Each row is a point on a landscape with many valleys, with its height.
From any point a ball takes the steepest step (drop divided by distance) to one of its 2 nearest points. It stops when none of these is lower. Distance is the straight distance between rows; heights are no part of it.
j533: [210 177 160 124 142 179 164 183 149 148 164 101 141  61  84 116 169 120
 174 154 119 117 192 168 113 114 109 211 127 137]  h=748
j215: [154  92 121 134 131 114 101 118 104  63  97 132  77 109 111  90 152 157
  97  84 123 101 119 106 132 156 132 129 182  71]  h=248
j283: [146 129 190 153 133 186 163 179 141 141 152 100 172  78  88 142 114 143
 185 150  83 125 148 170 121 126 104 165  53 145]  h=400
j149: [ 71 105 102  77 112  91  63 107  82  89  96  73 174 154 126 136 130 106
  86 122 160 170 126 147 183 108 122 141 169 148]  h=175
j365: [149 100 144 156 108 137 116 124  83  86 117 132 136  56 135  97 102 151
 139  76 120 136 124 103 174 135  93 110 113  88]  h=334
j885: [165 101 138 119 108 101 153  78  78 122  77 133  91 125 149 120  90 128
  80  91 117 103  95 108 141 151 187  81 134 104]  h=409
j640: [ 84 170  78  89 123  73 121  96 154 134  93 103 159 206 195 169 134 116
 100 183 162 130 126 123 166  93 154 163 111 142]  h=606
j169: [125 108 132 148 134 118  93 181 162 113 177  85 184  82 108 113 141 123
 127 105 127 167 142 143 149  78  64 178 140 156]  h=785
j499: [175 102 141 145 114 137 119 141 106  82 144 102 132  41 134  87 155 152
 136  80 119 125 157 116 183 132  98 160 133  76]  h=367
j271: [123 129 130 102 108 114 126  67  65 119  54 138 117 141 141 144 102 111
 107  98 147 121  97 104 137 159 162  78 113 113]  h=457
j356: [129  93 104 140  96 109 100  96  34  52  86 140 120 101 146  90  86 148
 103  50 139 112  99 117 162 101 104 102 182 114]  h=600
j642: [130  75 165 153 149 139  96 146 159 101 103  86 126 101  91 107 124 175
 120 109 119 125 125 109 137 174 128 142 110  63]  h=535
j346: [158 175 102 105 127 146 202 124 156 172 172 140  99 157 173 125 145 120
 146 212 113 123 181 151 149 131 168 156 137 126]  h=277
j241: [149 141 116 124 103 118 157 141 126 148 167 141 112  87 165 105 142 114
 127 119 117 130 166 152 138 119 121 120 146 132]  h=804
j412: [ 94  62 143  85 112 142 124  82  82 128  57 150 135 155 126 112  68 164
  71  95 118 142 101 123  99 142 127  43 159 140]  h=481
j891: [ 95  96 145 148 115 151 113 133 109 119 143 165 160  91 124 100  86 146
 136  79 125 162 116 120 126 116  57  68 128 146]  h=456
j290: [129  59 195 143 143 173 124 132 117 170 149 109 146 143  72 135 116 140
 118 113  88 128 114 138 100 161 166  78 133 140]  h=398
j486: [184 116 147 163 115 143 170 158 146 157 168 130 124  64 130  98 125 143
 126 102 101 119 163 147 105 132 102 110 135 125]  h=815
j99: [106  93 149  99 128 130 137  93 112 185  69 110 143 184 127 150  91 126
  96 136 118 125  86 109 110 166 188  75 127 130]  h=393
j796: [151 121 148 162 136 113 152 114 148 171 131 153  96 152 114 138 123 114
 121 123 118  97 103 116  73 156 174  80 115 145]  h=435
j814: [ 90 109  96 126 119  54 117 115 152  89  48 114 119  99 167 101  94 163
  79 132 137 133 124  88 139 127 108 133 120  98]  h=762
j532: [164 126 147 145 138 114  84 157 141  80 140  71 133  78  78 125 179 122
 153 105 135 132 126 124 160 120 127 198 119 109]  h=445
j609: [138 184  99 132 116 133 185 116 139 171 161 144 125 160 175 154 117 102
 150 180 133 117 149 150 142 116 158 131  98 148]  h=328
j525: [189  88 163 153 126 133 125 166 128 112 160  71 144  48 113  99 154 155
 110  85  99 129 164 147 158 117 116 169 150 105]  h=392
j800: [ 78 125 117  87 125 178 158 101 114 170 105 180 136 184 158 137  92 145
 138 170 129 147 118 128 106 141 119  67 119 127]  h=818
j639: [124  98 157 129 145 158  87 150 100 119 171 113 147 127  64 135 171 111
 144  95 128 146 125 145 124 124 121 137 174 154]  h=283
j716: [152 185 115 138 150 126 128 146 157 155 182 128 110 184 107 168 182  82
 163 163 141 111 123 148  99 111 157 167 132 167]  h=689
j580: [ 99 169 129  87 117 126 135  69  83 148  60 143 137 180 155 174 103  95
 129 133 167 125  94 111 131 154 163  81  91 121]  h=507
j240: [137 121 122  87 112  93 150 120 148 164 155  83 132 166 157 134 152 114
  90 170 104 126 158 148 149 118 198 144 140 137]  h=346
j210: [ 95 100 135 150 147 108 102 162 196 109 111  90 165 100 132 120 113 164
 130 155 115 157 133  99 159 131  93 181  75  87]  h=784
j773: [169 147 107 104 137  71 130 125 167 113 154 102  87 137 132 119 199 127
 101 157 116 131 161 123 127 131 181 175 154 121]  h=234
j73: [116 181 103 112 120 109 172  85 133 167 107 145 124 179 201 172 105 107
 110 179 144 115 134 115 134 132 173 108 102 126]  h=388
j82: [120  79 149 109 109 120 131  99  87 166 125 107 138 154 134 137 102 116
  86 102 112 129 104 141 125 131 168  73 156 150]  h=461
j224: [129 161 129 115 107 141 153 116  92 176 187 128 153 163 144 165 121  73
 129 106 127 126 146 181 125 107 153  84 137 176]  h=569
j870: [ 75 119 108 104 134 116  90 113  92  79  58 150 108 122 118 112 112 133
 117 105 161 135  98 103 129 140  97 112 134 105]  h=528
j711: [193 100 146 147 125 129 135 110  74 126 137 149  84 120 109 121 144 103
 112  64 108  80 103 130 130 146 180  90 174 122]  h=353
j539: [ 41  98  82  82 136 107  98 107 109  70  27 146 118 140 121 110  74 154
  81  97 156 128 105 125  82 104  73 110 166 146]  h=147
j662: [ 99 115 111  71 135 136 140 103 106 135  82 176  78 167 135 133 131 130
  99 137 113 115 131 129  86 169 153  89 157 118]  h=557
j873: [105  53 178 167 142 149  95 131 121 126 111 114 158 127  71 109  96 164
 115  83 120 136  92 112 112 148 113  91 131 125]  h=382
j973: [175 123 167 151 132 116 163 128 167 136 131 111  97  89 136 127 125 156
 120 148  97 108 152 107 129 171 178 141  85  89]  h=468
j939: [126 146 111  83 105 161 182 114  86 168 163 183 104 145 165 117 109 108
 130 130 119 139 166 166 119 134 123  67 155 138]  h=787
j321: [ 66 132  89  85 143 117  79 162 152  87 153 126 162 126 129 105 156 124
 140 148 138 182 136 123 156  89  58 184 149 121]  h=884
j88: [152 143 138 154  99 102 158 104 137 140 113 149 112  89 164 129  90 137
 136 130 121 126 127 100 132 144 137  93  72 116]  h=440
j15: [ 71  91  99 110 125  95 120 143 166 118 103 125 144 108 170  97 106 168
  94 148 117 149 151 113 141 117  78 136 122 103]  h=864
j245: [124 128 143 112 157 177 111 175 166 124 180  93 159 143  89 133 179 145
 175 180 109 159 146 150 128 105 114 204 121 131]  h=151
j734: [113 156  88 120 143  98 129 151 202  98 139 139 110 115 173 103 160 164
 127 191 130 139 169  98 139 121  97 186 121  87]  h=236
j490: [167 169 126 170 155 158 157 184 195 158 174 144 121 130 108 129 157 133
 173 174 124 107 151 150  74 108 108 187 124 156]  h=321
j822: [146 164 126 108  86 113 179  77  84 164 126 157 125 149 174 151  80  93
 105  98 135 121 121 143 136 133 166  54 100 137]  h=492
j495: [129  88 127 160 125  98  96 110 109 114  95 128 107 135 100 110 110 131
  94  72 131 103  85 112 105 136 135  98 156 134]  h=340
j171: [172 109 178 190 144 167 156 180 187 151 156 126 141  70 107  94 110 179
 132  88 101 117 157 146  88 136  76 113 105 109]  h=827
j780: [155  98 126 138 149 136 102 183 159  96 169 107 126  77 111  81 177 164
 101  83 122 144 160 143 116 117  68 166 185  98]  h=849
j373: [152  89 173 166 115 144 102 107  75 115 106  94 151 105  84 131 104 128
 148  87 126 121  80 111 165 147 156 110 100 115]  h=533
j198: [ 94 118 133 118 101 144 122 106  73 128 120 165 137 132 129 131  98 121
 130  87 142 148 106 139 120 124 101  56 129 150]  h=413
j504: [122  80 175 120 131 145 131 110 129 172 103  97 145 148 100 148 112 138
 120 141 103 129 107 113 129 164 190 112 101 113]  h=394
j448: [140 132 145 158 144 142 158 159 196 161 153  89 142 146 122 156 132 157
 154 203  92 112 135 140 122 116 162 186  75 131]  h=831
j586: [108 136 131 150 171 160 112 169 172 135 160 148 126 142  87 130 153 135
 168 144 134 128 116 119  91 130  92 155 116 129]  h=695
j831: [138 140 173 155 158 209 167 163 166 154 151 149 125 118  88 130 124 158
 193 166  98 114 139 140  90 161 125 144  74 107]  h=154
j182: [153  88 135 144 116 131 125 105  83  85  96 155  95  86 134  85 109 166
 115  69 117 109 109 101 144 149 115  93 148  79]  h=294
j712: [105 117 144 155 142 193 153 163 175 159 158 158 154 122 123 116  99 165
 183 167 110 144 137 127 110 132  81 128  81 113]  h=231
j201: [128 194 104  92 105  82 171  70 106 142  94 147 115 160 210 171  97  92
  89 129 154 108 135 128 142 138 175  86  98 126]  h=438
j719: [150 174 132 166 141 129 146 158 180 122 145 130 114  75 141 127 144 135
 168 173 126 125 158 104 130 136 113 181  66 115]  h=814
j805: [ 72 161  79  75 124 122 107 114 151 118 104 115 171 203 180 164 143 125
 131 202 162 155 123 122 182  89 130 179 112 118]  h=626
j974: [ 59 157 105 108 127 156 109 118 109 133 117 163 149 170 136 162 115  96
 168 143 163 146 106 122 136 124  97 110  97 133]  h=620
j647: [124 134  93  82 123  63  97 107 126  54  89 111  78 111 144  98 178 143
  89 134 140 134 147 108 158 128 141 168 156  89]  h=162
j265: [138 141 144  94 142 169 137 117 105 139 136 154  81 140 102 133 162 112
 154 151 118 116 138 121 115 182 172 120 128  98]  h=152
j976: [156 124 127 146 129 121 124 177 172 141 191  91 161 100 114 117 164 131
 136 135 118 144 152 158 118  75  94 178 147 159]  h=777
j181: [155 101 197 154  97 164 139 110  70 149 139 108 175  94 102 138  81 123
 152  81 108 142  99 136 154 131 149  78  80 152]  h=490
j393: [129 171 114 188 144 148 165 146 204 153 144 169 131 139 158 152  92 148
 181 193 132 125 118 101 114 103 106 151  62 140]  h=816
j342: [117 178  81  81  94  96 163 101  94 135 146 147 111 148 200 138 134  99
  98 128 144 119 171 164 156 117 141 109 140 139]  h=780
j307: [107 125 121 119 128 141 103 123  91 120 138 163 112 147  96 136 152  99
 141 100 153 120 108 139 105 142 117  94 158 142]  h=577
j713: [160 121 164 207 137 112 121 104 152 128 103 169 103 125  94 113  97 152
 119  66 139  94  71  86  72 153 130  68 106 129]  h=143
j205: [ 91 146  95 107 134 112  88 128 105  84 118 157  96 127 110 122 163 105
 133 102 158 128 117 123 124 129  94 130 162 123]  h=554
j915: [126 123 128  97 107  99 101  96  78  97  92  96 124 119 131 134 145 103
 117 120 145 128 121 119 185 145 164 142 133 105]  h=189
j59: [101 150 134 117 116 123 114  94 101 153  91 107 157 153 140 174 107  91
 146 141 158 136 101 113 155 139 160 111  75 137]  h=550
j432: [119 142 124 102 140 182 127 163 131 148 193 112 164 152 110 140 162 114
 183 174 130 162 150 168 137  93 119 177 140 159]  h=99
j878: [132 109 121 103 139  93  88 132 139 114 136  91 113 162 101 127 185 118
 108 138 129 135 119 137 120 131 171 165 166 131]  h=178
j344: [171 149 149 172 133 141 137 188 166 144 175 106 153  61 107 117 148 122
 149 114 122 117 149 155 118  93  78 178 115 156]  h=768
j458: [ 74 127 113 147 157 130  99 151 164 143 129 148 143 176 105 142 128 120
 152 143 149 116  82 124  84 110 107 122 126 155]  h=672
j236: [132 145 119 163 148  81  97 117 139  74  78 115  92 104 114 133 136 130
 125 124 161 109 103  70 132 159 142 145 107  88]  h=498
j823: [156 138 164 157 150 195 164 195 174 158 175 113 168 112  87 136 133 153
 176 170  96 122 150 170  96 106  95 182 105 152]  h=362
j765: [126  82 126 130 118 108  99 129  91 104 137 114 127 114 109 111 138 131
  90  81 120 129 111 139 136 122 130 118 178 134]  h=387
j960: [130 140  92  70 125  86 132 116 178 135 148  96 133 193 162 126 177 142
 104 198 116 146 155 139 152  96 172 176 145 125]  h=301
j775: [167 123 148 146 102  97 145 105 118 127 117 111 114  77 146 124 121 128
 120 120 117 120 137 107 162 144 167 133  97 104]  h=472
j573: [206 168 155 156 148 171 154 213 191 145 167 104 157  51  89 108 154 142
 151 137 125 122 189 162  93  92  59 211 127 137]  h=757
j92: [130 112 146 147  95 131 124  76  78 134 105 179 129 139 117 114  76 129
 115  50 142 127  75 123 102 126 119  35 129 155]  h=356
j150: [166 178  95 125 141 140 160 163 195 138 184 131 128 138 151 115 175 146
 166 207 126 146 176 141 138  89 110 214 132 122]  h=153
j100: [197 128 133 161  97 133 150 125  72 126 170 150 117  61 140 107 126 106
 134  46 130 110 127 140 141 103 104  88 159 143]  h=650
j894: [158 208  92 161 145  97 155 131 200 135 171 125 108 162 157 167 168 127
 157 219 140 115 139 115 117  92 154 199 113 154]  h=685
j524: [140 130 126 102  79 133 142  97  50 114 134 140 135  85 170 121 107 112
 118  87 127 140 145 135 185 125 126  86 131 122]  h=558
j282: [121 146  97  65 128 106 148  91 103 131  91 167  64 200 154 165 135  90
  72 132 128  98 132 150  89 147 180  89 174 137]  h=591
j942: [102  74 169 148 131 169 126 156 160 154 144 117 183 109 119 116  84 173
 143 135  93 161 134 129 122 131  93 113  89 130]  h=291
j848: [172 132 161 166 139 155 138 156 129 156 175 132 121 116  82 132 156  99
 152  94 121 101 128 155  86 121 134 116 148 163]  h=458
j156: [ 63 134  69  84 144 111 103 134 149 100 105 161 103 168 141 116 141 144
 109 158 141 132 130 128  97 112  97 153 157 126]  h=723
j646: [124 153 131 117 112 180 161 136  85 163 187 171 133 117 133 117 119 103
 160 118 129 146 162 169 120 128  99  80 155 160]  h=773
j146: [119 100 114 125 135 120 126 162 160 112 136 131 124  81 145  80 145 173
 106 118 112 147 162 127 136 134  76 143 148  82]  h=856
j868: [150 113 200 162 115 173 144 146 111 150 154 103 178  91  81 144 100 128
 166 111  98 128 119 155 124 124 130 119  78 164]  h=446
j427: [ 61 134  87  62 122 126 112 124 108 130 153 121 174 189 172 144 135 117
 107 159 137 171 153 165 160  88 109 131 167 148]  h=865
j832: [150 149 125 112  78  99 158  85  77 140 125 127 134 112 179 140 103  84
 108  96 139 122 138 140 181 125 160  87 104 128]  h=530
j431: [147  90 154 185 150 141 109 182 168 117 154 109 145  74  97  92 131 164
 115  67 114 126 137 131 115 124  67 132 142 107]  h=840
j810: [151  98 184 155 144 153 139 154 175 129 121  90 113 101  97 130 131 179
 122 130  91 118 148 123 119 185 157 140  87  68]  h=502
j983: [143 160  91 101 120 168 186 149 143 169 173 169 101 145 170 105 149 129
 151 181 118 131 185 162 122 127 126 138 161 125]  h=238
j600: [150 163 113 165 163 170 172 151 187 172 172 165  96 184 121 155 151 136
 165 205 118 100 136 141  77 123 147 158 139 153]  h=269
j997: [136 136 119  87 117  93 141  92  90 149 126 128 102 185 147 167 128  71
  76 105 129  97 118 163 121 140 189  85 166 148]  h=556
j359: [167 117 156 153 128 137 141 120 108 159 155 145 110 124 100 135 122 108
 137  93 116  99 108 139 104 144 161  87 128 152]  h=412
j705: [129 108 147 152 103 135  93  78  58  96  79 146 143 128 102 118  75 132
 129  56 153 128  60 100 142 128 112  64 124 132]  h=415
j246: [172  78 151 153 117 130 100 117  66  91 128  95 127 103 101 108 135 137
 117  72 113 110 103 123 168 132 152 125 168 111]  h=422
j221: [ 92 103 111 122 110 117  83  80  51  73  20 128 155 126 121 116  63 134
  99  73 162 130  77 101 160 126  98  86 143 133]  h=463
j267: [177 133 122 107 115  91 118  97  76  97 137  96  89 129 123 140 169  84
 101  89 129 106 124 139 171 138 192 140 166 112]  h=257
j948: [148 118 111  90 117  80 120 119 133  85 129 100 100  88 150  92 176 148
 105 134 118 135 165 118 183 134 139 164 148  87]  h=198
j355: [173 161 144 156 134 143 193 114 157 183 154 173  79 143 139 137 108 114
 143 160 104 101 130 122  78 159 173  99  99 137]  h=376
j46: [ 71 136 103  74 116 146 153  92  94 170 102 147 156 207 175 165  96 117
  96 147 137 132 123 151 117 119 143  71 139 143]  h=837
j545: [137  99 101 127 110 115 116 115  61  64 107 163  93  94 142  86 121 150
  90  40 125  97 117 133 126 102  86  96 202 124]  h=616
j9: [158 110 131 132 131  91 153  92 123 126  87 147  71 133 149 121 113 141
  82 120 105  99 119  96 106 167 186  86 138 100]  h=366
j744: [156 153 161 172 124 159 138 156 115 162 186 123 170  92  91 144 125  87
 173  92 131 115 129 171 100  89 101 124 122 204]  h=499
j21: [123 116 138  97 163 154  83 178 153  96 176  91 156 128  72 112 187 136
 161 135 126 182 140 141 125 114  87 189 161 124]  h=193
j842: [ 84  97 151 160 157 166 108 174 158 109 147 155 170  90 100 105  95 149
 148  96 124 160 125 111 120 122  33 111 108 118]  h=489
j841: [133 116 136 111 107  97 123  86  74 147 112  82 146 165 140 162 115  78
  86  96 134 113 101 138 161 129 190  94 142 146]  h=509
j874: [148 125 141 140 131  93 154 119 173 151 122  90 115 122 154 138 129 148
 114 187 101 116 148 105 137 149 188 154  85 110]  h=437
j17: [ 96 101 119 143 134  73  88 132 164  95  63  83 143 101 140 115 110 145
 103 144 137 145 124  86 167 138 119 169  92  94]  h=774
j119: [124 162  75 102 135  90 129 129 197 113 146 117 127 164 177 119 168 156
 125 211 131 149 159 117 159  86 127 193 121 114]  h=267
j462: [110 184 100 145 129  65 110 100 147  88  92 129 101 116 164 146 139 111
 130 159 163 123 125  76 143 132 128 153  92 118]  h=529
j861: [112 152 135 150 114 154 141 147 111 169 180 127 169 149 123 158 119  84
 167 129 136 131 131 169 120  96 124 112 115 189]  h=536
j130: [152 135 114 107 128  89 156 102 120 129 117 145  57 126 147 127 147 123
  82 122 111 100 145 126 121 153 177 116 160 113]  h=320
j933: [136 107 103 114 136  72  75 118 129  67 101  90  93 134  95 109 177 138
  96 115 140 136 113 112 145 146 149 176 163  96]  h=113
j879: [122 162 123 176 148 127 151 147 211 129 128 139 131 109 162 141 109 163
 160 203 124 133 143  83 133 125 110 172  58 107]  h=806
j726: [ 94  83 136  80 126 159 121 101  75 121  86 181 102 157 113 126 111 144
 102  96 121 135 115 132  89 161 131  57 172 126]  h=521
j496: [105  86 158 191 146 124  88 148 145 123 127 136 158 112  74 113  97 140
 132  75 140 123  84 115 102 122  83  95 113 144]  h=323
j923: [114 126 116 100 108 162 185 112 116 189 148 167 136 149 175 118  85 138
 135 164 105 145 153 148 126 138 135  81 118 130]  h=801
j398: [ 90 133  87  50 134 127  90 143 121  89 158 126 138 148 128 109 177 129
 139 150 132 188 156 146 149  97  89 160 175 131]  h=879
j212: [ 51  86 107 106 136 110  90 103 114 112  28 124 157 165 105 120  69 144
  81 115 155 135  81 116  94 123  96  82 164 160]  h=222
j384: [154 142 131 157 134  94  72 132 115  67 114  94 107  87 103 124 166 108
 146  98 157 116 110  94 165 139 136 174 120  97]  h=469
j919: [110  98 147 152 122 118  86 162 136 121 140  74 201  88 111 137 122 113
 142 126 119 163 136 132 179  94  97 177  89 158]  h=796
j559: [111 113 129 158 125 100 110  93 118 116  66 168 107 144 103 118  88 137
 103  84 155 107  65  96  81 142 122  66 123 140]  h=266
j884: [ 97 168  98 135 134 120 134 123 143 146 137 161 113 170 134 159 130 108
 149 149 151 116 110 123  97 123 125 121 120 143]  h=648
j749: [158 165 125 123 135 129 100 154 129 140 188 104 147 143  85 154 195  84
 162 114 152 131 126 164 106  94 133 165 160 178]  h=710
j792: [ 71 138  92 119 174 138  93 166 177 102 134 158 113 151 114 118 155 145
 150 160 142 144 116 109 104 121  72 164 139 106]  h=711
j164: [208 156 150 130 119 171 174 162 103 164 192 138 119  67 110 108 156  88
 153 112 124 113 176 173 113 125 121 142 164 151]  h=749
j104: [170 147 121 164 147 127 181 144 184 175 168 164  81 151 137 128 140 126
 125 160 100  98 148 138  63 140 157 120 149 145]  h=326
j225: [120 157  97 114 133 145 155 147 162 143 160 149 116 126 160 103 148 149
 158 182 125 141 170 131 133 122 108 161 123 109]  h=196
j574: [145 166 125 125 137 203 167 165 149 173 193 128 150 163 116 140 141 117
 194 193 113 131 152 177 124 105 128 177 125 157]  h=157
j174: [161 114 159 219 146 110 104 136 161 106 119 144 118 101  82 114 120 143
 138  57 141  85  80  94  90 135 100 101 111 123]  h=240
j837: [118  93 175 180 161 152  94 168 185 109 106 108 147  99  82 122  94 173
 141  92 127 131 108 101 116 156  83 134  68  81]  h=543
j830: [100 180 103 141 117  75 133  84 150 120  59 143 119 127 194 161  97 122
 125 175 154 132 116  58 139 135 132 126  63 125]  h=553
j774: [174 173 142 168 129 151 180 159 161 164 168 149 116 100 132 127 122 117
 171 146 122 108 153 141  96 119 119 144 104 149]  h=361
j730: [147 166 102  91 103 106 157 123 119 138 175 127 111 132 163 133 167  93
 118 133 134 124 169 167 144 115 145 135 157 139]  h=793
j595: [210 175 139 123 125 142 154 158 139 149 186 115 116  87 110 119 187  92
 154 141 125 117 184 159 115 112 131 182 147 150]  h=737
j698: [110 132 147 138 138 152 124 147 152 149 142 103 157 139 109 161 130 128
 175 179 117 136 118 128 136 127 148 168  78 134]  h=819
j472: [182 122 113 110 119 104 128 100  60  92 128 141  61 139 129 127 161  98
  85  71 117  85 119 138 147 137 179 116 202 111]  h=304
j441: [136 120 121 121  82 122 110  78  31  79  96 145 132  97 165 111  93 122
 117  59 139 129 109 118 193 121 121  87 133 109]  h=579
j599: [108 118 158 133 112 150  90 108  69 124 116  94 164 127  97 165 124  88
 157 101 149 138  96 120 163 138 150 112 106 141]  h=568
j956: [ 78 137 123 156 161 140 108 158 193 116 109 134 151 130 129 136 107 150
 160 171 136 145 112  78 138 137  87 169  67  94]  h=795
j676: [ 94 150  80  89 106  65 139 100 122 107  97 133 114 146 189 133 123 119
  80 128 146 113 145 137 131 108 131 119 139 140]  h=764
j280: [153 134 107 138 101 114 139 114  74  99 139 173  93  94 149 104 125 110
 111  51 134 101 124 146 123 108  97  81 176 143]  h=633
j438: [ 70 125 131 109 135 156  75 136  92 108 131 115 163 137 102 143 131 106
 164 129 153 162 112 123 155 127 100 134 119 135]  h=596
j695: [ 55 123 108 113 116 110  75 107  86  90  53 128 165 129 132 127  74 110
 119  99 169 158  86 105 156 117  75 103 116 146]  h=497
j244: [ 90  50 154 137 131 137  95  97  92 123  77 135 156 143  96 102  67 169
  87  85 126 149  83 110 106 138 109  52 165 141]  h=439
j597: [164 168 108 118 130  73 151 108 149 125 148 125  67 135 167 140 161 111
 102 160 114 107 157 114 120 147 180 144 140 128]  h=275
j492: [137 157 101 155 148 193 181 153 171 185 178 154 127 188 138 152 122 144
 181 204 127 122 132 162 120  93 128 165 128 156]  h=213
j661: [ 91 115 146 151 124 139 102 147 147 139 119  93 193 125 117 155  99 117
 169 163 120 158 115 117 166 116 112 162  55 149]  h=807
j275: [142  72 175 133 145 162 111 139 110 136 154 104 122 139  67 130 161 130
 125 101  98 121 118 146 108 159 165 122 163 133]  h=339
j107: [129 106 121 103 126  91 161 107 156 176 107 117 124 159 174 135 115 136
  82 181  98 122 136 120 126 137 192 115 124 116]  h=395
j764: [166  96 172 166 141 145  92 171 127  87 144  66 163  62  78 121 144 147
 143  85 119 128 132 135 162 119 102 187 120 118]  h=420
j634: [174 128 171 143 117 137 162  84 126 174 111 171 106 143 114 130  82 128
 124 105 113 123  83 100  85 168 177  47  81 129]  h=493
j238: [151 162 136 158 104 145 183 136 139 169 151 163 131  87 154 119  97 122
 164 133 118 135 145 127 114 131 109  98  76 143]  h=399
j944: [ 96  94 145 133 154 138  53 170 128  90 155  96 162 126  61 123 156 123
 135 101 137 163 107 126 130 112  81 159 169 139]  h=237
j638: [ 76 102 115  98 132 111 119  92 124 157  26 123 142 187 136 140  91 139
  82 138 142 121  81 105  88 143 152  84 138 142]  h=314
j952: [ 86 187  68 129 130  89 138 108 167 125  96 150 131 173 206 169 111 129
 125 201 163 127 127  89 146  95 126 151  91 131]  h=580
j165: [139 145 154 115 148 199 168 142 127 168 162 148 113 151 107 140 142 122
 186 185 107 122 149 138 115 164 161 138 108 121]  h=41
j581: [123 111 110 129 151  92  82 109 120  77  69 137  68 153  89 126 153 142
  91 114 143 102 102 101 106 169 148 141 167  95]  h=185
j645: [174 145 154 128 108 194 176 144  84 155 181 155 131  60 124  93 129 110
 174 104 120 134 176 157 131 136  98 108 148 144]  h=760
j126: [ 85 118 104  79 114 126 105 129 108 116 145 112 149 138 147 122 154 125
 123 152 130 164 157 153 161 116 120 141 147 132]  h=873
j23: [ 65 135  74  59 122 121 132 108 110 149 108 139 148 214 184 159 118 129
  88 156 140 129 139 171 128  98 135 117 164 147]  h=853
j187: [100  69 168 124 135 158 119 135 139 161 116  93 165 133 117 132 102 165
 130 154 101 156 124 117 129 151 141 117 100 112]  h=341
j921: [129 199 101 153 146 108 133 129 169 135 154 136 101 163 141 165 158 102
 152 181 147 109 126 106 102 123 154 159 113 145]  h=669
j421: [ 83 103 112  90 115 106  69  96  73  86  53  76 166 136 109 135 118 113
 103 119 163 153 108 114 188 135 142 134 139 120]  h=111
j624: [203 163 127 123 126 114 130 138 124 132 184  94 112 113  99 137 202  77
 137 106 133 115 144 158 124 104 158 169 167 163]  h=725
j284: [ 67 130  68  86 145  72 103 117 149  77  52 145  88 153 146 116 123 148
  81 142 151 120 124 112  90 115 100 148 153 126]  h=735
j361: [ 78 137  87 103 113  69 116  97 129 102  42 128 118 140 175 127  98 141
  79 136 151 120 115 109 121 118 119 121 127 128]  h=750
j131: [142 139 121  82 144 141 158 110 123 158 132 147  80 168 137 146 154 102
 123 179 105 116 147 136 119 173 202 124 137 111]  h=226
j608: [ 78 100 137 157 160 141  90 176 183  93 119 130 151 104  91 101 111 150
 132 101 139 145 109  90 124 144  53 145 107  90]  h=513

Call two points neighbours if one is among the 2 nearest of the other. Go from one point of each pair to the other, from neighbour to neighbour, staying as low as possible. Name the highest point that can't be avoided.
j432 and j539 | j290
j421 and j150 | j775
j539 and j165 | j504
j165 and j421 | j796

For each start below, name the point where the ball stops.
j282 | j539
j384 | j933
j580 | j933
j868 | j432
j775 | j432
j780 | j361
j662 | j713
